The views of a scene show one set of named points, each view turned or mirrored, shifted and resized as a whole, with a little noise and some points left out.
In the rows, zero is written as 128.

Scene 1
View 1
J_611: [138 168 124 201 184 167  94 110]
J_857: [131 125 154 202 167 142  82 146]
J_656: [122 153 129 174 158 176 120 134]
J_304: [118 135 113 156 151 176 116 131]
J_106: [127 193 107 170 165 201 136 109]
J_659: [113 166 127 149 141 199 155 140]
J_439: [120 125  87 144 153 180 105 115]
J_155: [130 148 109 179 168 170  98 114]
J_749: [119 151 123 164 153 180 124 135]
J_457: [118 139  78 139 157 195 115 103]
J_964: [ 96  66  50  87 125 186  96 118]
J_900: [150 186 179 242 188 148 103 140]
J_372: [120 168 131 172 152 189 141 137]
View 2
J_304: [ 98 178 131 147 117 176 147 130]
J_439: [ 87 187 149 166 101 162 153 146]
J_457: [ 95 187 175 171  98 163 164 130]
J_372: [132 161 138 123 137 185 148  97]
J_900: [199 110  79 134 140 172 118 161]
J_749: [121 159 115 144 127 175 141 138]
J_964: [  1 237 172 177  85 163 168 133]
J_659: [112 177 148 119 133 189 159  74]
J_656: [122 159 120 137 127 178 142 127]
J_155: [134 156 136 160 111 164 146 149]
J_857: [126 145  62 137 133 173 116 174]
J_611: [178 133 140 151 125 171 147 134]
J_106: [160 155 173 144 119 179 162  97]
View 3
J_749: [128 139 138 109 149 153 132 158]
J_659: [ 97 138 118  95 122 131 132 181]
J_155: [131 145 151 123 156 151 135 172]
J_304: [125 131 126 120 136 143 127 161]
J_457: [125 135 133 146 133 128 128 187]
J_900: [130 158 169  72 177 186 151 156]
J_611: [128 153 160 106 165 163 144 174]
J_372: [104 152 141  85 140 151 142 182]
J_106: [106 161 156  98 149 147 146 198]
J_964: [146 104 100 191 118 111 101 159]
J_656: [119 137 134 106 143 152 133 164]
View 4
J_749: [116 110  79 142 125 117 115  95]
J_900: [129 122  74 124 160  72 138  60]
J_857: [ 99 134  63 139 131 107 126  61]
J_439: [100  98  99 146 116 144 109 118]
J_457: [114  87 110 144 116 145 104 133]
J_611: [122 106  96 127 149 100 130  90]
J_304: [114 107  81 149 114 129 103 108]
J_964: [ 62  98 103 164  79 199  92 141]
J_656: [128 106  78 143 122 114 108  99]
J_155: [112 101  94 136 135 119 121 102]
J_106: [155  86 100 137 133 107 109 124]
J_659: [155 100  75 156 106 119  88 122]
J_372: [151 104  76 148 120 109 100 110]
View 5
J_857: [ 95 194  97 233 146  97 202 129]
J_611: [ 67 133  97 223 122 129 176 121]
J_900: [ 63 143  93 234 100  98 233 114]
J_656: [ 82 133 117 208 135 130 158 123]
J_964: [136 196 115 189 229 173  40 145]
J_439: [101 153 115 200 171 148 113 127]
J_659: [106 119 181 172 146 117 146 118]
J_749: [ 96 154 120 207 152 121 161 125]
J_372: [ 94 126 155 186 139 117 160 116]
J_106: [ 73  89 146 188 123 142 144 115]
View 6
J_457: [118 111 111 117 160 109 102 146]
J_106: [116  59  91 101 173 127  94 161]
J_304: [114 110 110  78 171 109  89 164]
J_964: [ 99 187 137 123 147  88 120 146]
J_900: [156  59  91  34 181 115  30 159]
J_659: [ 75  78  98  87 183 132 121 191]
J_372: [106  80  97  74 181 123  90 175]
J_749: [125 101 106  66 174 109  71 164]
J_857: [138 109 109  32 180 102  41 163]
J_439: [120 123 113 102 163 103  92 149]
J_155: [137  96 104  86 168 108  71 149]
J_656: [117  93 103  68 175 116  79 165]

Which points are out of place in each view (at most two, in the order of its rows)? Write none if all are in place.
view 1 | J_749, J_900
view 2 | J_964, J_611
view 3 | J_372, J_106
view 4 | none
view 5 | J_656
view 6 | J_659
